Each row is a point on a landscape with many valleys, with its height.
From any point a ball takes the steepest step (drop divided by distance) to one of its 2 nearest points. It stops when none of these is lower. Distance is the straight distance between rows; heights are no part of it.
biv height 206: [127 123 109 135  95 203 166 106 128 139 178 137 116  79 178 101 118  90
 156 117 133 141 137  95 147 107 111 158  83 120 159  42 120 112 154  85
 144 122 102 119 109 115 103 139 136  90  56 133 156 125 168 170  83 143
 126 177 125 101 105 178 165  97  99 151  70  95  60 152]
fogad height 413: [128  77 176  97  92  59  76 135 131 139  64 132 172 157 106 127 152 153
  80 160 155  81 151 148 103 131 169 148 168 174  99 187 151 184 152 115
 134 166 115 125 167 124 172 139 132 144 146 143  88 139 100  70 140 104
 138  96 108 155 170 100 120 161 157 161 151 158 211 168]
Namis height 201: [145 135  89 137 125 201 166 113 143 139 178 123 147  74 181 101  94 117
 163 134 145 171  97  75 175 130 131 140  87 130 124  59 105 117 156  75
 107 110 110 110  96 131  94 163 146 114  65 132 151 121 174 153 110 152
 128 175 130 134 148 175 152  94 100 143  69  90  61 143]
maro height 188: [ 69 158 190 142 135  80 152 131 109 141 138 167 113 196 105 142 133 139
 126  45  66 137 122 153  96 147 118 118 148 152 126 166 123 145  78 142
 182 188 136 140 133 120 143  85 145 125 134  78 167  81 119 127 175 142
 112  68 135 102  57 157  75 116 106 151 215 101 150  89]
nis height 437: [148 101  91  88 138 146  91  98 136 132 136 100 135  83 149 135 126 130
  95 205 156  98 118 105 142 118 140  96 155 116  77 103  99 175 125 118
  77 129  60 112 137 181 148 141 142 158 122 163 122 184 156  85  75  81
 180 116 144 165 173 138 166 149 143 123 101 158 110 146]
fem height 98: [140 108 129 111  86 116  74 114 121 110 110 157 124 142 116 140 158 155
 144 113 102  98 150 146  84 130 128 117 163 135 135 124 147 120 121 132
 160 143 154 129 149 147 136 127 122 114  99 142 123 120 110 100 104 101
 171 113 127 132 114 117 124 170 143 127 142 163 156 141]
Dosaf height 407: [105 135 154 191 165 103 137 154 110 144 111 139 123 154 110 122 141  88
 143  67 158 108 153 141 112 123 145 162  92  81 169 169 145 101 144 135
 149 105 169 171 137  81 116 115 112 116 148  97 117 110 113 195 166 205
  50 143 117  98 107 100 132 125 105 113 159 110 105  89]
Safon height 159: [107 163  99 119 150 131 180 129 145 131 158 112 130 142 110 156  80 142
  96 148  88 165 104 134 153 155 122  99 153 165  94 136  93 152  87 153
  91 155 110 112 105 148 141  83 156 174 152 102 126 134 123  87 145  96
 147  85 154 162 112 157 108 102 129 133 174 103 162  97]
Debak height 465: [153 103 136 153 124  88  91 135 130 115  66 139 121 167 105 137 136 124
 161  96 149  91 132 128 107 129 137 148 110 106 170 162 186  55 156 139
 165  95 192 162 166  84 125 150  78 101 163 144  99 112  97 169 136 175
  84 174  91 114 137  53 119 148 143  83 119 175 122 133]
lik height 342: [134 156 115 116 109 149 129 107 137 118 106  77  80 133 125 127 138 160
 107 187 109 156 122 127 109 116 106  98  95 144 144 108 124 129 111 176
  97 110 128 102 138 120 132  86 123 148 154 165 136 155 134 116 100  90
 141  84 132 132  97 114 111 114 141 111 154 118 140 130]
vunag height 435: [136 108 158 186 149  75 105 143 113 144  69 126 151 163 103 125 141 115
 117 107 190  60 162 130  84 128 158 171 113  96 148 186 174 112 159 144
 145 107 178 164 175  96 127 138  95 124 157 127 109 133 102 163 154 188
  55 150 101 116 111  79 147 144 117 107 143 137 140 122]
Bezap height 381: [178  98  86  99 134 158  74 116 139 125 123 104 127  79 168 104 156 127
 128 192 185 114 129  98 146  86 126 124 102 112 134  98 127 116 171 119
  91 105 106 116 126 127 115 168 122 127 135 180 129 163 144 145  86 120
 141 178 117 145 194  86 180 147 156 108  58 173 100 176]
sida height 385: [ 93 157 142 189 167 110 164 163 114 125 146 148 113 136 134 109 143  91
 163  55 140 133 132 142 130 127 121 157  74  87 174 137 118  89 121 139
 137 109 154 159  97  74 111 121  92 106 141 109 138 101 130 214 182 221
  43 163 114  82 114 115 149  99 110 113 140  94  79  87]
Ras height 265: [114 196 114 137 152 114 197 149 162 101 186 109  78 143 150 139  97 146
 149 124  47 199  74 132 161 145  80  73 145 115 123 106 107  73  75 145
  94 115 129 109 104 128  82 100 120 136 132 114 149 118 142 111 139 105
 124  99 150 117  90 145  83  97 128 102 146 102 126  96]
gepe height 355: [135 101 129 112 121 149 103 101 152 142  92  57 148 107 119 123 118 159
  55 211 172 114 136 124 120 110 157 128 106 167  89 153 112 203 165 140
  85 131  69 116 153 134 166 122 143 153 173 159 111 173 121  81 132  91
 141  93 130 167 171 130 145 142 137 167 132 131 138 156]
ves height 380: [112 179 116 168 144 155 190 128 142 134 152  94  96 129 164  97 116 112
 135 115 127 162 126 126 138 107 102 155  38 122 169  90 106  98 117 149
 106  90 135 146  69  62  92 119  85 113 155 142 150 137 146 202 153 181
  51 144 108  72 104 143 146  60 106 133 128  70  56  97]
meku height 59: [132 164  76 133 176 142 198 136 145 106 164  94 143  98 138 131  86 123
 125 134 125 164 102 106 166 147 114 110 147 126  99 106  75 131 104 115
  70 122  99 104  88 135 107 116 138 153 130 126 130 124 153 117 148 139
 123 116 142 137 122 153 138  87 115 124 128  85 110  96]
dadi height 208: [113 158 168 147 112 109 125 102 122 164 122 115  96 185 125  92 147 142
  66 100 117  81 161 147  45 103 120 137 122  86 153 119 150 149  76 199
 196 135 147 122 136 119 153 105  54 105 149 128 159 135 128 160 113 139
  99  89 119  67   7 125 133 115  80 143 165 106 107 103]
tiguz height 521: [158 117 106 111  94 109  76 146 139  80 107 170 121 149 135 148 154 123
 200 102 116 127 114 112 149 122 115 126 126 125 165 130 174  47 146 126
 166 107 187 140 168 107  96 149 128  93 108 139 112  99  88 139  89 131
 146 182 106 142 163  78 115 164 182  89  86 188 150 159]
funa height 250: [108 111 157 155  86 205 159 110 118 171 164 156 120 105 167  95 120  87
 159 104 135 139 170 132 158  86 129 198  59 150 188  70 149 132 148  88
 166 134  97 156 105 103 109 119 159  68  97 133 144 137 134 167  99 120
 110 169 104 105  91 196 166  78 101 185  80  82  88 157]
vofun height 200: [108 108 165 156  76 189 138 108 108 170 112 124 107 121 139 107 128 108
 126 126 141 135 174 128 121  80 140 176  54 165 180 110 158 120 169 112
 142 108 126 163 115  82 125 124 155  77 124 142 126 139 104 185  97 121
 100 145  86 114 111 149 150 100 129 163  99  98 115 169]
Makel height 93: [157 120 145 145  57 142  96 125 121 156  94 113  72 148 133 111 176 143
 149 122 145  98 169 125  70  76 121 138  65 108 196  91 177  73 144 165
 166  95 180 142 138  93 104 133  75  83 151 161 137 148 104 174  70 128
 109 143  86  90  75  64 131 138 140  98  93 137  94 166]
Nekub height 157: [144 127  77 133 154 188 185 105 133 137 188 114 166  69 164 114  81 112
 143 136 164 138 104  87 174 146 132 149 122 108  97  60  81 149 142  68
  94 115  84 111 103 149 109 151 123 139  74 120 138 126 168 130 138 154
 132 175 154 130 129 186 159  70  83 136  74  84  55 120]
Pab height 253: [ 97 183 134 119  86 171 197 114 148 168 192 137  60 167 140 162  79 132
 114 124  44 180  97 132 130 127  97  75 139 172 127  87 100 152  46 165
 133 156  95  99 115 155 142  56 157 119  98 108 162 139 105  98  92  88
 141  56 141  95  56 197  92  81 127 142 168  96 145 112]
lamo height 254: [136 152  77 127 123 166 168 123 141 107 189 115  88 108 171 130 109 132
 154 132  97 158  92 104 155 113  95  93 112 112 123  58 107  87  98 128
 105 107 113  85  92 140  95 120 132 125  79 136 144 135 166 138  93 122
 129 132 131 114  91 158 131  88 121 112 101 105  89 121]
budu height 145: [ 68 153 166 158 165  46 145 171 115 118 108 164 111 200  83 140 137 138
 123  59  86 147 109 167 105 163 131 125 167 132 132 196 134 140 100 136
 154 172 168 141 144 121 151 100 140 156 150  85 147  72 115 120 197 163
  86  65 134 116 113 115  69 132 118 135 235 114 167  82]
fum height 94: [147  96 122  83 134 133  74 113 124 114 156 168 159  93 137 148 112 124
 145 142 115 122 114 125 165 140 154 106 189 129  80 115 105 156 125  83
 126 140 104 116 130 182 142 151 166 143  92 125 117 131 136  83 100  88
 201 127 153 156 174 154 144 169 144 139 106 170 140 144]
Vetof height 146: [112 161 125 122 172  65 126 162 130 102 101 117 117 155  87 155 131 149
 127 119  97 152 117 152 130 179 113  98 159 104 133 164 136 124  94 149
  96 142 157 136 134 136 141 116 114 174 173 116 131 112 124 107 188 136
 124  90 145 137 142  87  93 148 147 101 196 148 146  88]
pobo height 438: [117  71 160  92 104  78  73 129 117 131 100 180 182 136  88 138 138 160
  97 146 119  87 129 158 110 148 175 131 204 186  77 179 140 200 146  94
 151 177  99 114 165 156 166 166 167 137 125 110  97 134 108  62 147  94
 179  97 128 160 188 146 122 170 148 175 155 150 196 137]
nug height 158: [136 112  96 107 145 159 117 113 123 122 155 134 139  91 135 148 131 115
 134 129 136 118 126 124 139 113 123 116 148 118 111  96 119 134 127 106
 132 117 113 117 119 157 125 138 142 135  90 140 119 134 143 114  94 118
 171 137 144 133 125 146 145 143 123 135  94 148 113 144]
Gomaz height 102: [138 114 116 113  95 176 109 127 126 113 134 163 111  96 158 127 147 109
 183 120 121 155 130 105 157  88 126 143 104 149 150  84 141  84 174 108
 157 112 137 129 123 123  95 141 171  89  89 153 139 121 131 152  58 103
 141 163 100 126 147 132 152 132 164 132  71 140 121 177]
Dazi height 455: [143 101 130 152 133 149 134 109  99 173 131 133 178  82 112 113 130  97
 104 124 188  64 182 133 108 128 139 175 126  79 128 129 119 183 138 128
 155 118 105 139 127 152 151 147 110 130 117 108 115 151 150 146 136 157
 131 167 140 121 105 158 164 119  78 148 104 111  85 116]
vafi height 410: [116 106 146  92 106  96 101 128 139 125 120 172 156 141  99 152 110 164
 110 125  75 128 110 159 139 159 158 117 203 200  76 166 122 178 133 107
 151 178 113 110 143 165 150 130 172 143 108  91 108 108 112  55 145  67
 187  81 139 167 159 158 104 173 136 156 158 145 192 128]
pasi height 104: [140 150  62 127 178 167 186 130 151 116 188  97 162  70 158 134  74 125
 127 166 147 152  89  89 177 155 122 109 145 107  69  87  72 145 115  90
  68 122  88  95  84 159 112 145 119 170 104 111 139 136 171 104 162 155
 127 143 163 148 137 168 151  95 103 131 111  87  78  95]
Kar height 293: [170 111  69  73 159 102  82 140 145  74 148 145 156 102 146 142 150 127
 157 158 144 113  76 113 186 147 123  80 191  81 101 134 118 103 124 109
  96 131 101 110 131 169 113 180 120 153 105 123 119 128 151 105 130 136
 178 166 162 157 199 111 145 172 157  88  86 204 141 115]
Zug height 341: [177  90  84  85 144 127  68 134 137 102 132 130 163  83 146 137 140 108
 155 158 184 114 102  93 157 121 137 126 152 104 121 142 125 124 161 101
 109 102 121 141 139 143 116 183 125 132 120 145 123 138 131 132 119 145
 158 195 137 158 217 103 157 160 152 102  57 185 133 146]
fubuf height 174: [127 140 146 121  90 144 122 104 126 150 141 110  79 162 125 124 140 144
 104 117  95  88 169 136  63 103 101 126 115 103 156  86 144 136  80 180
 169 130 127 118 136 125 147  99  87  94 112 147 160 142 134 137  86 113
 137  87 130  70  25 127 117 121 100 135 150 105 104 127]
benas height 477: [118 103 145 152 141 165 147  98 111 169 160 143 176  77 129 104 106  84
 150 106 174 115 149 141 151 129 145 207 121 108 136 111 114 171 156  71
 139 122  97 147 116 129 134 158 141 121 113 115 125 131 163 140 147 160
 135 187 121 134 143 180 157 111  89 159  86 100  85 126]
sogib height 263: [100 162 175 177 172  70 133 150 127 161  91 112 141 183 103 104 143 126
  66  91 156 106 165 158  46 125 147 149 126 105 136 191 139 166 118 184
 137 124 150 136 154 113 154 109  86 149 177 102 155 104 120 147 176 171
  54  92 128  91  69  99 118 126  99 140 216  93 138  87]
Nuku height 307: [128 167 121 137 125 142 179 140 167  96 189 147  98 135 162 149  91 144
 158 121  49 204  61 130 180 137  84  58 149 147  97 106 110  58 107 115
 103 133 137 110 104 146  87 114 173 131 106  99 135 114 134  91 120  81
 139 101 133 146 120 156  90 122 136 102 124 131 162 102]
lolo height 260: [ 93 109 166 148 103 151 145 139 113 146 122 144 136 101 128 117 104 110
 136 119 148 174 133 130 176 108 163 191  87 186 135 139 138 134 183  96
 126 124 130 159 119  80 117 115 178 116 141 128 103 126 118 145 147 125
 100 150 105 146 176 153 118  99 143 167 111  97 144 151]
Kana height 219: [116  92 145 120  96 160 119 151 119 132 101 137 145 107 136 109 125 113
 136 143 162 179 130 123 173  95 180 187  83 190 137 147 158 131 213  91
 116 118 129 164 138  83 114 151 175 115 147 141 111 129 102 135 122 118
 115 164  88 161 214 113 131 137 177 150  61 130 161 186]
godi height 626: [114 118 155 137 156  75 116 145 110 150  71 110 175 149  83 121 137 138
  70 155 167  92 143 150 102 150 150 148 150 130  89 210 119 186 160 145
 120 152 105 128 151 137 182 129 138 168 177 113 116 133 129 104 184 142
 106  96 137 152 156 120 131 134 123 144 189 120 161 114]
Zadol height 409: [164  98  93 102 134 177  87 100 140 132 131  94 133  74 168 113 138 114
 118 194 183 117 131  96 145 100 141 124 104 125 116  88 112 162 166  99
  78 113  76 111 134 161 133 144 144 131 114 174 135 181 160 121  74  93
 157 149 117 151 183 134 181 146 138 135  75 147  98 183]
der height 237: [116 152 177 140 133  70 129 129 136 155  89  85 108 187 103  84 156 134
  39 117 148  90 176 143  39 110 132 140 130  94 141 151 141 160  96 195
 147 117 148 110 155 106 159 117  57 145 181 140 157 148 121 145 133 138
  86  92 116  90  40  95 119 129  98 140 193 126 149  99]
Feva height 367: [130 133 128 112 130 119 119 122 128 126  95  78 125 145 100 133 142 167
  78 173 134 124 134 137 100 148 122 113 136 147 110 155 127 156 107 172
  88 136 126 126 145 131 151 112 118 162 175 150 122 150 132 100 143 102
 133  87 141 147 126 103 116 134 127 125 160 129 155 125]
gupug height 318: [125 163 137 116 120 150 144 110 136 123 146  88  48 147 140 123 139 148
 129 156  77 162 122 129  96 110  87  82  99 117 167  73 121 107  80 188
 114  99 139 100 113 121 115  81 102 123 131 157 160 147 138 120  89  93
 125  89 129  95  59 134  96 103 147 102 139 121 105 113]
panek height 346: [119 128 124 116 127 141 130 144 149  93 162 163 109 114 143 150 111 140
 169 121  71 174  87 139 173 133 119  84 153 158  99 109 124  93 125 109
 126 135 131 129 108 142 101 124 175 112  97 113 124 110 130  94 102  81
 171 117 126 168 148 143 116 144 158 116 119 151 172 134]
Fofid height 225: [ 92 193 133 143 185  82 203 166 149  90 142 129  99 152 130 148 113 134
 149 103  63 216  84 145 175 165  90  80 148 115 138 141 116  90  80 148
  99 141 152 135  91 132  96 102 129 138 155  99 143  85 129 115 186 124
 116  91 141 121 120 129  89 103 134  97 188 101 140  72]
nubu height 209: [104 165 133 121 114 144 177 110 139 139 175 151  96 161 126 175  86 143
 115 105  55 161  90 139 129 143 110  77 167 175 105 115 107 146  66 145
 123 174 121 108 112 161 135  78 178 137 107  85 141 111 118  75 116  76
 159  74 159 130  81 174  94 111 128 146 169 108 161 110]
raso height 328: [121 110 125 131 135 165 143 104 136 163 114  64 156  93 117 120  98 125
  67 189 184 156 129 128 156 122 152 155  87 169  99 142 106 210 171 119
  66 112  68 130 127 125 150 113 150 157 172 147 112 170 120 120 139  99
 123 111 137 166 162 151 140 102 117 168 133 101 138 147]
lav height 548: [166  88 100 104 117 113  74 130 119  83 114 179 163 126 116 170 149  92
 189 100 136  87 127 115 144 145 143 133 153 113 156 139 167  74 160  99
 183 113 172 147 172 119 113 171 129  96  99 129 108  97  97 145 104 155
 166 199 113 126 183  97 131 162 161  97  58 195 143 155]
Beg height 492: [149  98 129 133  83 107  85 145 130  98  54 146 114 162 119 128 152 128
 165 130 130 116 142 119 108 113 134 146 115 139 169 148 188  63 174 136
 163 107 198 166 181  80 101 148 116 102 147 155 100 109  78 160  96 139
 115 178  76 118 164  48 108 141 183  91  86 192 143 162]
koz height 186: [ 96 184 137 135 163  71 158 173 130  91 102 130  86 169  95 144 133 139
 137 103  74 200  99 150 156 175 109  84 144 101 155 162 142  77  86 157
 117 129 186 140 107 118 106 107 120 142 172 113 131 106 115 131 167 138
 113  98 136 125 128 100  57 135 153  81 190 142 144  89]
Sutu height 436: [139 124 155 161 159 106 130 114  95 172 113 134 173 131 107 121 145 114
  95  98 172  50 174 128  67 137 142 162 145  80 121 166 134 168 125 149
 159 124 132 138 136 153 157 134  90 143 134  88 123 130 145 145 159 175
 122 151 155 113  88 134 156 130  81 139 152 102  93  98]
dova height 240: [176 148  70  96 141 101 111 157 150  63 145 128 114 125 155 129 157 146
 166 160 111 141  75 104 166 148  78  68 167  77 111 113 137  52 110 129
  96 101 140  94 121 150  98 159  92 144 116 132 120 135 150 121 122 120
 154 156 158 131 169  88 113 169 165  62 109 191 128 118]
melo height 377: [120 107 141  94 100 119 110 138 126 110 135 177 123 122 115 155 108 150
 156 105  87 157 108 145 162 141 147 111 163 187  99 139 137 119 130  99
 143 148 132 140 129 148 120 115 188 121  98 108 111 109  98  97 130  86
 164 106 122 152 152 148 109 164 152 143 137 159 189 137]
paku height 392: [121 127 160 105 117 109 130 107 119 133 105 111 139 161 100 118 126 153
  65 126 103  93 153 149  78 137 105 118 153 145 110 151 120 174 106 152
 139 167 122  96 146 141 172 112 116 144 140 126 137 148 127  84 126 112
 147  77 142 116  88 132 112 117 113 151 179 128 159 131]
liteb height 594: [137  86 134 149 136 108  84 139  95 134 100 149 182 125  95 149 141 101
 152 109 162  62 150 124 118 142 161 171 139  96 131 175 148 119 156 103
 168 133 151 164 150 138 150 160 114 123 124 109 104 110 114 151 157 176
 126 170 126 127 155 112 137 162 114 105  97 152 142 120]
kotev height 261: [ 73 156 155 153 142 118 153 148 113 131 174 171  94 176 128 146 125 115
 169  48  70 152 103 144 150 132 103 118 118 126 147 120 119  94  59 129
 165 153 152 154  91  93 105  85 126  87 128 103 146  96 119 168 164 166
 101 116 138  85  59 159  96 106 110 125 156  78 115  83]
nibin height 291: [168 165  70 131 132 165 161 128 143  87 159  83  95 107 192  99 106 152
 155 169 121 164  91  98 161 130  84  93  89 100 116  69 115  62 125 140
  82  88 115  82  95 135  86 150 112 141 105 154 146 152 170 158 100 134
 114 140 130 128 144 111 128  95 129  85  97 113  80 134]
Baler height 326: [148 164  76 154 172 166 192 142 144 103 157  93 138  93 167  96 101 135
 169 143 129 185  88  99 163 146 104 109  75 113 120 105  99  82 144 128
  79  87 127 115  73  96  78 153 118 145 114 133 140 124 156 177 165 175
  83 156 125 141 151 112 137  95 111 121 100  88  72 110]
gifog height 462: [153  98  89  95 143 128  80  91 130 133 138 113 177  90 107 136 135 132
  81 182 165  73 130 125 125 135 148 107 184 113  74 150  96 189 126 117
  96 137  67  99 144 190 162 148 131 159 132 136 120 152 139  79 138 103
 189 132 164 165 153 144 153 162 129 145 124 163 104 129]
Gari height 149: [149 131 113  86 118 106  80 121 129  95 141 156 112 137 120 161 161 150
 148 126  83  87 127 141 107 145 108  86 195 117 114 115 127 109  81 133
 149 139 140 107 138 166 134 131 112 135  80 122 125 129 135  89 101  92
 195 113 155 130 120 125 118 193 142 107 142 178 143 133]
kas height 612: [117  99 141 156 169  81 111 146 100 149  79 142 187 130  84 126 131 109
 124 127 172  93 154 133 108 151 168 157 137 113 119 202 124 156 157 117
 128 143 135 155 156 133 162 137 130 151 158 107 106 118 110 131 181 179
  96 136 112 146 165 111 142 149 113 137 146 126 152 110]
duz height 297: [114 105 136 128 122 179 139 123 125 147 115  95 133 107 127 115 107 128
 112 174 160 160 135 123 152 107 148 145  70 176 129 127 137 147 168 131
 100 114 106 127 117 102 124 115 154 132 155 146 109 146 125 128 124 105
 118 121 111 155 160 132 137 111 136 144 112 107 146 166]
Tanif height 638: [ 74 145 178 152 157  81 152 160 125 152  90 110 168 161  94 132 127 126
  72 119 142 123 143 155 108 140 145 153 133 166  95 200 117 192 142 146
 131 164 106 132 144 120 175 109 169 165 168  89 126 107 116  98 199 132
  87  72 137 153 145 131  96 106 110 163 222  94 174 107]
sef height 383: [128  93 157  99  88 127 107 112 156 145  82  94 140 142 114 118 132 163
  50 178 143  92 161 134 101 125 153 132 139 191  92 151 132 204 155 132
 130 161  80 112 154 132 183 124 148 141 161 156 109 150 113  63 110  72
 143  83 129 152 161 117 131 142 129 180 147 121 185 160]
ponor height 357: [111 164 108 178 169 146 207 138 130 129 159 124 131 115 160 100 114 116
 162 100 132 158 113 122 161 144 103 147  50 103 156 109 103  94 135 121
 104 111 140 144  66  88  94 133 105 114 118 112 144  96 155 210 190 206
  53 163 125 108 135 137 153  77 100 136 105  65  53  91]
Daved height 165: [149  94 119 124 111 163 105 130 132 124 126 150 141  92 154 108 136 108
 175 130 153 164 135 114 163 100 147 159 101 153 150 122 135  97 189 101
 134 112 143 142 138 115 102 166 153 106 108 154 115 119 114 150 105 133
 134 188  96 152 205 116 154 130 171 129  48 147 136 182]
fezup height 156: [139 111 112 131  88 189 124 109 126 130 143 118 107  83 177 103 130  90
 183 128 123 143 140  92 154  81 121 156  82 133 152  48 137  97 186  95
 141 116  97 114 121 122  90 149 157  89  63 155 154 138 160 155  39  99
 136 174 106 122 144 139 179 122 135 142  58 118  93 191]
Maru height 227: [ 60 157 163 163 163 101 165 157 100 134 161 189 118 170 125 150 123 108
 170  27  78 143 109 150 152 150 117 123 147 138 130 164 111 114  77 116
 169 175 145 161 111 120 137  87 165 106 129  76 148  70 109 155 183 172
 101  94 147 100  74 161  81 112 116 138 188  88 127  79]
rebo height 192: [155 125 148 125  84  84  85 142 135 115  64 103  95 179 101 127 169 150
 104 152 141 106 152 137  64 117 125 124 121 127 155 147 173 112 131 154
 132 123 189 130 173 105 141 125  76 125 169 169 111 140 102 121 109 112
 126 121 109 118 115  52 100 161 148  93 140 177 168 156]
seze height 110: [116 146 113 132 143 157 166 138 144 130 157 107 128 101 146 145  82 140
 115 149 118 194  89 118 185 132 124 102 121 169  91 118 106 129 128 121
  79 126 116 119  99 124 108 110 162 155 143 123 113 136 133  99 139 105
 124 108 131 156 143 156 126  99 125 129 132 102 149 123]
renub height 417: [117 128 156 133 147 128 136 104 102 156 130 130 167 124 104 126 132 117
  92 108 119  74 156 145  82 138 134 142 142 114 107 145 105 166  98 150
 155 148 116 125 127 157 167 125 122 138 140 103 128 115 127 134 145 141
 123 110 158 114  78 160 130 110  95 159 172 100 105 103]
gek height 488: [155  98 126 108 141 115  84 111 100 145 118 158 195 105  95 131 129 120
 112 134 147  78 148 131 112 148 150 150 175 111  92 162 111 183 126 101
 149 157 102 130 133 169 165 158 126 142 110 112 115 129 131 105 147 135
 169 151 152 147 150 144 143 153 111 149 127 142 129 119]
sufa height 144: [132 106 158 168  72 141 118 127 104 159  88 123 104 143 131 112 154 129
 133 114 161  99 173 132  95  73 139 161  67 133 189 129 179 101 165 140
 157 111 165 162 136  74 110 125 116  85 159 153 117 142  88 182  94 141
  79 153  78 106 111  92 146 125 127 130 100 124 111 168]
rar height 193: [163 132  82  92 120 119  81 133 121  87 137 135 109 120 125 142 161 143
 156 131 121  92 114 117 118 132 104  90 171  87 128 111 144  75  92 135
 121 115 142 104 125 154 109 134 102 139 100 142 122 135 148 122  94 109
 179 141 154 116 129  99 121 180 146  84 111 188 117 131]
Kek height 96: [ 76 141 143 148 177  86 156 171 106 111 107 152 136 152  93 162 116 123
 139  88 114 164 110 150 160 174 127 120 153 132 116 191 121 128 113 133
 133 159 146 147 124 132 146 111 161 153 151  88 130  88 117 120 196 157
  98  97 131 149 146 128 101 133 129 120 185 106 159  86]
Loz height 211: [129 130  89 111 122 152 144 123 123 105 179 158 119 100 168 137 130 117
 169 104 111 130 116 109 154 128  94 107 146 104 132  64 115  93 105  98
 150 126 112 110  93 140 103 141 129 114  55 126 142 113 156 150  95 122
 164 148 151 102 102 160 138 115 120 112  87 125  86 134]
Nisel height 228: [147 140 178 123 118  70 104 128 129 134  61  88 113 184  97  94 173 147
  51 140 149  90 178 147  31 122 135 134 138 111 136 153 157 148 105 181
 127 122 171 117 156 115 161 131  55 132 187 158 129 153 105 118 111 108
 120  90 115 100  74  68 118 137 126 109 165 163 181 130]
gises height 575: [151  81 129 115 111 114  80 118 108 132 133 177 169 106 112 156 144  93
 164 105 154  78 151 129 123 147 163 169 155 103 144 137 146 121 163  84
 181 121 149 152 150 144 134 164 124 100  85 114 101 114 111 129 127 156
 162 188 127 127 152 123 144 156 127 120  73 168 136 144]
Tadu height 137: [147 136 135 127  78 143 105 111 129 139 117 105  62 146 129 104 168 139
 120 129 128  95 167 121  54  87 107 119  97  84 190  80 152 102  90 181
 156  91 159 123 124 118 122 115  65  88 131 159 145 151 122 154  68 111
 132 118 117  72  50  87 121 147 111 101 117 133  91 130]
vamo height 152: [165  96 137  92  87  79  66 129 128 110  79 130 121 149 107 143 168 155
 117 146 153  82 160 136  69 132 124 121 165 134 134 155 160 120 138 127
 141 136 165 134 176 133 144 142  95 131 140 167 104 140 100  88 111  99
 142 123 126 137 140  76 122 186 151 103 127 189 166 156]
pesa height 289: [126 186 121 111 101 146 165 106 143 143 170 112  42 171 137 145 100 140
 116 126  57 169 102 130 103 117  79  75 117 133 156  72 110 133  38 180
 127 137 112 102 118 139 126  65 113 111 114 120 163 132 124 117  88  90
 140  69 138  84  36 163  84  81 130 128 160 103 111 109]
Lopot height 160: [137  93 138  88 117 152  83 104 142 128 124 148 152  91 144 121 113 138
 118 165 146 143 108 126 162 115 177 122 145 164 102 144 117 165 163  87
 105 126  82 134 145 148 133 147 176 131 118 141 114 137 130  90 114  87
 169 126 123 173 206 139 145 156 150 142 102 150 151 167]
nud height 498: [122 118 123 158 179 155 158 121 121 149 130 105 185  72 114 102 106  97
 135 150 189 139 138 123 167 140 149 184 102 117 121 142 101 180 178  92
  98 113 104 147 104 115 137 142 122 143 161 119 108 141 151 147 184 180
  98 185 118 157 182 153 170  96 106 148 101  98 103 124]

Where does a ball stop that starts at each point below?
fogad | Gomaz
lik | meku
Dazi | meku
nis | fem
Baler | fum
vafi | Kek
